Each scene shows the same named points in several views. A view is turned or mirrored, and shifted as a whole, has a little noise and may leave points out.
In the rows, 100 means zero.

Scene 1
View 1
K475: [98, 105, 91, 93, 88, 94, 114, 99, 105, 104, 88, 106, 98, 79, 118, 111, 107, 101, 116, 88, 80, 80]
K150: [117, 88, 99, 107, 91, 82, 109, 103, 106, 92, 81, 109, 103, 89, 117, 115, 107, 101, 108, 114, 60, 80]
K476: [91, 109, 99, 99, 91, 107, 105, 105, 95, 104, 83, 107, 81, 68, 116, 105, 93, 104, 118, 81, 82, 82]
K575: [93, 98, 117, 98, 82, 109, 104, 103, 112, 96, 99, 121, 85, 67, 123, 91, 72, 79, 118, 103, 75, 99]
K875: [120, 83, 73, 80, 83, 64, 137, 78, 126, 89, 110, 114, 120, 102, 115, 124, 124, 94, 102, 127, 58, 94]
K378: [107, 104, 98, 108, 93, 89, 104, 110, 96, 103, 72, 102, 98, 81, 117, 115, 110, 109, 114, 89, 75, 71]
K731: [96, 115, 105, 110, 91, 98, 94, 118, 95, 111, 68, 95, 98, 74, 123, 108, 105, 107, 124, 68, 90, 64]
K596: [104, 97, 96, 91, 79, 83, 116, 96, 120, 100, 99, 110, 113, 87, 124, 107, 106, 86, 117, 103, 79, 86]
K637: [95, 104, 102, 93, 82, 96, 112, 101, 111, 103, 95, 111, 99, 76, 122, 103, 96, 89, 120, 93, 83, 87]
K362: [71, 125, 70, 76, 93, 121, 124, 90, 83, 114, 90, 106, 60, 58, 104, 110, 99, 119, 115, 60, 90, 89]
K246: [97, 104, 113, 103, 82, 95, 101, 109, 113, 103, 89, 109, 103, 75, 127, 98, 93, 85, 124, 89, 87, 82]
K691: [93, 113, 86, 89, 87, 93, 114, 99, 103, 109, 88, 103, 100, 77, 119, 112, 111, 103, 119, 78, 89, 78]
K92: [110, 103, 83, 98, 91, 79, 116, 102, 102, 104, 78, 98, 109, 90, 116, 122, 125, 111, 111, 90, 75, 69]
K695: [114, 95, 77, 95, 95, 83, 122, 93, 99, 96, 81, 105, 96, 91, 108, 125, 121, 115, 103, 105, 61, 79]
View 2
K875: [74, 111, 82, 97, 90, 75, 92, 98, 53, 133, 95, 72, 114, 58, 98, 111, 106, 125, 113, 115, 86, 122]
K150: [82, 114, 92, 102, 94, 89, 104, 119, 73, 113, 82, 90, 115, 74, 73, 105, 113, 108, 104, 105, 95, 102]
K246: [97, 100, 81, 100, 98, 104, 122, 112, 107, 108, 93, 105, 88, 93, 88, 98, 93, 93, 94, 107, 103, 109]
K691: [91, 110, 78, 94, 88, 78, 110, 122, 104, 121, 98, 92, 82, 94, 77, 94, 97, 112, 96, 102, 108, 86]
K731: [94, 98, 80, 94, 91, 90, 124, 133, 118, 113, 85, 112, 80, 97, 64, 93, 101, 97, 99, 104, 109, 77]
K475: [90, 112, 82, 98, 91, 85, 110, 119, 97, 115, 96, 92, 90, 92, 78, 97, 98, 109, 95, 101, 105, 96]
K637: [95, 109, 83, 99, 93, 95, 114, 110, 100, 112, 100, 92, 88, 94, 88, 97, 93, 102, 93, 102, 104, 108]
K362: [101, 141, 84, 101, 82, 72, 104, 128, 116, 109, 116, 75, 69, 124, 61, 79, 92, 122, 72, 77, 125, 72]
K596: [87, 103, 78, 96, 92, 88, 110, 104, 87, 122, 98, 90, 94, 80, 97, 103, 95, 108, 101, 112, 97, 114]
K575: [104, 115, 91, 108, 100, 117, 119, 100, 101, 94, 104, 92, 95, 104, 93, 97, 89, 92, 80, 94, 106, 127]
K378: [88, 108, 88, 99, 93, 90, 113, 129, 95, 110, 81, 101, 101, 86, 61, 100, 108, 102, 101, 104, 102, 86]
K695: [80, 123, 90, 100, 89, 74, 96, 122, 69, 119, 87, 80, 111, 77, 67, 103, 114, 121, 103, 101, 101, 92]
K92: [80, 108, 81, 94, 88, 73, 104, 127, 86, 125, 85, 93, 98, 76, 68, 101, 108, 115, 109, 110, 100, 81]
View 3
K875: [123, 95, 118, 89, 80, 105, 107, 127, 93, 90, 125, 61, 94, 98, 85, 107, 50, 82, 68, 110, 121, 81]
K150: [92, 95, 117, 96, 80, 106, 91, 102, 88, 100, 120, 75, 123, 100, 90, 103, 73, 78, 96, 103, 105, 105]
K476: [91, 96, 120, 83, 94, 111, 72, 87, 76, 88, 99, 91, 129, 98, 114, 83, 93, 101, 101, 87, 80, 106]
K695: [87, 90, 122, 92, 93, 103, 88, 111, 92, 87, 113, 84, 120, 98, 93, 112, 65, 74, 87, 102, 106, 103]
K378: [88, 89, 120, 97, 87, 113, 87, 89, 82, 98, 110, 89, 132, 103, 107, 103, 89, 78, 104, 91, 84, 108]
K575: [110, 109, 110, 77, 78, 109, 70, 88, 67, 99, 110, 67, 124, 94, 102, 56, 94, 123, 106, 93, 92, 101]
K246: [112, 97, 112, 89, 80, 120, 88, 81, 69, 102, 110, 76, 123, 100, 113, 76, 97, 101, 104, 89, 78, 96]
K475: [102, 91, 120, 88, 90, 113, 85, 96, 79, 89, 105, 86, 119, 99, 111, 92, 84, 92, 92, 91, 86, 97]
K637: [111, 97, 116, 85, 85, 116, 85, 93, 73, 92, 108, 78, 118, 99, 111, 80, 88, 102, 95, 90, 86, 94]
K691: [102, 88, 123, 87, 95, 117, 86, 95, 79, 83, 101, 93, 118, 99, 120, 96, 87, 89, 88, 86, 78, 93]
K596: [122, 95, 114, 90, 80, 115, 98, 100, 78, 97, 116, 71, 108, 99, 106, 89, 79, 94, 87, 97, 93, 88]
K731: [89, 86, 121, 97, 91, 121, 85, 74, 75, 98, 102, 97, 137, 104, 123, 97, 103, 80, 109, 82, 64, 108]
K362: [79, 89, 134, 67, 119, 107, 55, 101, 78, 55, 79, 113, 122, 95, 129, 82, 86, 110, 85, 77, 75, 103]
View 4
K378: [113, 85, 112, 90, 132, 100, 91, 82, 103, 101, 96, 100, 86, 100, 104, 105, 97, 81, 128, 97, 98, 106]
K596: [99, 87, 122, 83, 106, 103, 85, 103, 84, 108, 99, 93, 92, 91, 93, 76, 106, 87, 111, 88, 111, 108]
K691: [106, 86, 109, 89, 117, 101, 108, 86, 96, 103, 109, 103, 92, 99, 95, 103, 107, 92, 115, 78, 97, 110]
K476: [104, 89, 97, 93, 127, 98, 97, 86, 101, 88, 105, 103, 94, 96, 103, 103, 106, 89, 116, 93, 88, 101]
K362: [100, 92, 78, 92, 108, 85, 134, 85, 105, 82, 144, 112, 103, 99, 87, 121, 112, 109, 118, 81, 75, 111]
K575: [86, 97, 90, 90, 113, 95, 72, 105, 88, 71, 100, 95, 104, 80, 98, 75, 111, 89, 98, 103, 90, 90]
K475: [102, 87, 110, 87, 116, 100, 98, 92, 95, 102, 106, 100, 92, 96, 94, 95, 106, 90, 118, 88, 99, 106]
K875: [99, 81, 149, 72, 87, 92, 82, 120, 77, 128, 110, 88, 82, 95, 80, 62, 99, 90, 137, 105, 130, 132]
K150: [109, 85, 124, 85, 120, 91, 80, 98, 95, 107, 97, 95, 83, 96, 97, 88, 93, 80, 139, 115, 110, 114]
K695: [111, 84, 125, 83, 114, 88, 96, 97, 97, 111, 110, 96, 82, 101, 91, 97, 92, 87, 148, 114, 108, 124]
K92: [114, 80, 128, 86, 121, 102, 101, 87, 97, 117, 100, 99, 80, 105, 98, 102, 98, 85, 136, 92, 109, 117]
K637: [97, 90, 106, 87, 113, 102, 89, 96, 91, 93, 102, 98, 97, 89, 97, 86, 110, 90, 106, 87, 99, 100]
View 5
K695: [87, 103, 75, 92, 119, 93, 118, 99, 130, 102, 98, 104, 108, 130, 91, 106, 85, 134, 82, 118, 108, 94]
K875: [87, 98, 80, 103, 130, 83, 85, 119, 149, 83, 116, 109, 91, 125, 82, 118, 78, 156, 84, 125, 80, 78]
K362: [96, 121, 84, 96, 74, 82, 106, 102, 147, 128, 84, 64, 110, 109, 109, 74, 95, 106, 97, 126, 153, 126]
K246: [85, 126, 95, 85, 116, 91, 109, 129, 110, 110, 108, 89, 71, 97, 76, 90, 96, 108, 112, 109, 120, 103]
K596: [86, 115, 91, 94, 123, 89, 97, 127, 130, 100, 113, 94, 75, 105, 79, 102, 90, 127, 100, 116, 104, 92]
K476: [91, 124, 86, 83, 101, 88, 115, 114, 116, 117, 94, 86, 93, 106, 90, 83, 95, 105, 107, 113, 133, 111]
K731: [80, 125, 90, 87, 115, 106, 138, 107, 106, 129, 96, 84, 78, 106, 85, 91, 101, 97, 95, 106, 140, 107]
K378: [83, 116, 84, 87, 118, 100, 131, 105, 111, 116, 98, 97, 90, 115, 85, 99, 93, 111, 92, 109, 124, 99]
K92: [80, 108, 82, 99, 123, 103, 125, 102, 130, 113, 102, 95, 87, 121, 86, 108, 91, 124, 79, 115, 117, 93]
K150: [86, 108, 78, 86, 126, 92, 118, 109, 114, 99, 102, 110, 98, 124, 83, 106, 86, 128, 94, 112, 103, 92]
K475: [85, 117, 87, 93, 111, 91, 110, 114, 127, 110, 102, 88, 86, 111, 88, 95, 93, 118, 97, 117, 121, 102]
K691: [85, 117, 88, 98, 109, 95, 113, 111, 133, 118, 102, 81, 82, 108, 90, 96, 95, 114, 91, 117, 129, 104]
View 6
K596: [89, 85, 114, 107, 91, 80, 107, 75, 118, 102, 118, 73, 95, 98, 112, 90, 99, 91, 95, 113, 118, 118]
K246: [86, 79, 100, 103, 89, 80, 116, 74, 115, 113, 105, 97, 98, 91, 99, 89, 94, 98, 95, 114, 116, 94]
K875: [102, 95, 132, 106, 97, 89, 92, 80, 117, 81, 131, 38, 96, 105, 129, 100, 110, 84, 98, 107, 122, 151]
K575: [71, 75, 106, 101, 76, 98, 112, 84, 111, 109, 96, 95, 97, 80, 101, 113, 82, 110, 97, 119, 122, 92]
K731: [108, 84, 75, 105, 107, 70, 113, 70, 119, 112, 106, 110, 104, 79, 107, 77, 114, 90, 110, 105, 106, 74]
K362: [128, 101, 88, 86, 111, 88, 111, 109, 90, 96, 101, 115, 112, 110, 76, 104, 121, 131, 99, 100, 114, 76]
K695: [119, 97, 101, 103, 110, 90, 93, 85, 118, 83, 117, 67, 103, 85, 128, 102, 123, 91, 114, 100, 113, 117]
K378: [109, 87, 86, 105, 106, 82, 103, 73, 122, 100, 108, 90, 103, 77, 118, 88, 115, 87, 113, 105, 109, 92]
K475: [104, 89, 100, 102, 101, 81, 107, 81, 113, 101, 111, 86, 101, 94, 106, 91, 109, 98, 102, 106, 115, 100]
K637: [90, 83, 104, 102, 90, 83, 111, 78, 113, 105, 108, 89, 98, 92, 103, 94, 97, 101, 97, 111, 117, 101]
K476: [103, 86, 88, 99, 98, 87, 109, 85, 110, 104, 101, 103, 104, 86, 100, 99, 106, 107, 105, 108, 114, 82]
K150: [103, 86, 100, 107, 103, 89, 96, 75, 123, 89, 113, 68, 100, 76, 131, 102, 112, 85, 114, 105, 114, 113]
K92: [119, 94, 93, 106, 112, 75, 100, 74, 121, 95, 120, 76, 102, 91, 119, 82, 122, 83, 111, 101, 110, 109]

In a view up to two points have been moved. Name them for each view, in the order of its rows, or write -.
view 1 | K150
view 2 | K875, K731
view 3 | -
view 4 | K476
view 5 | -
view 6 | K246
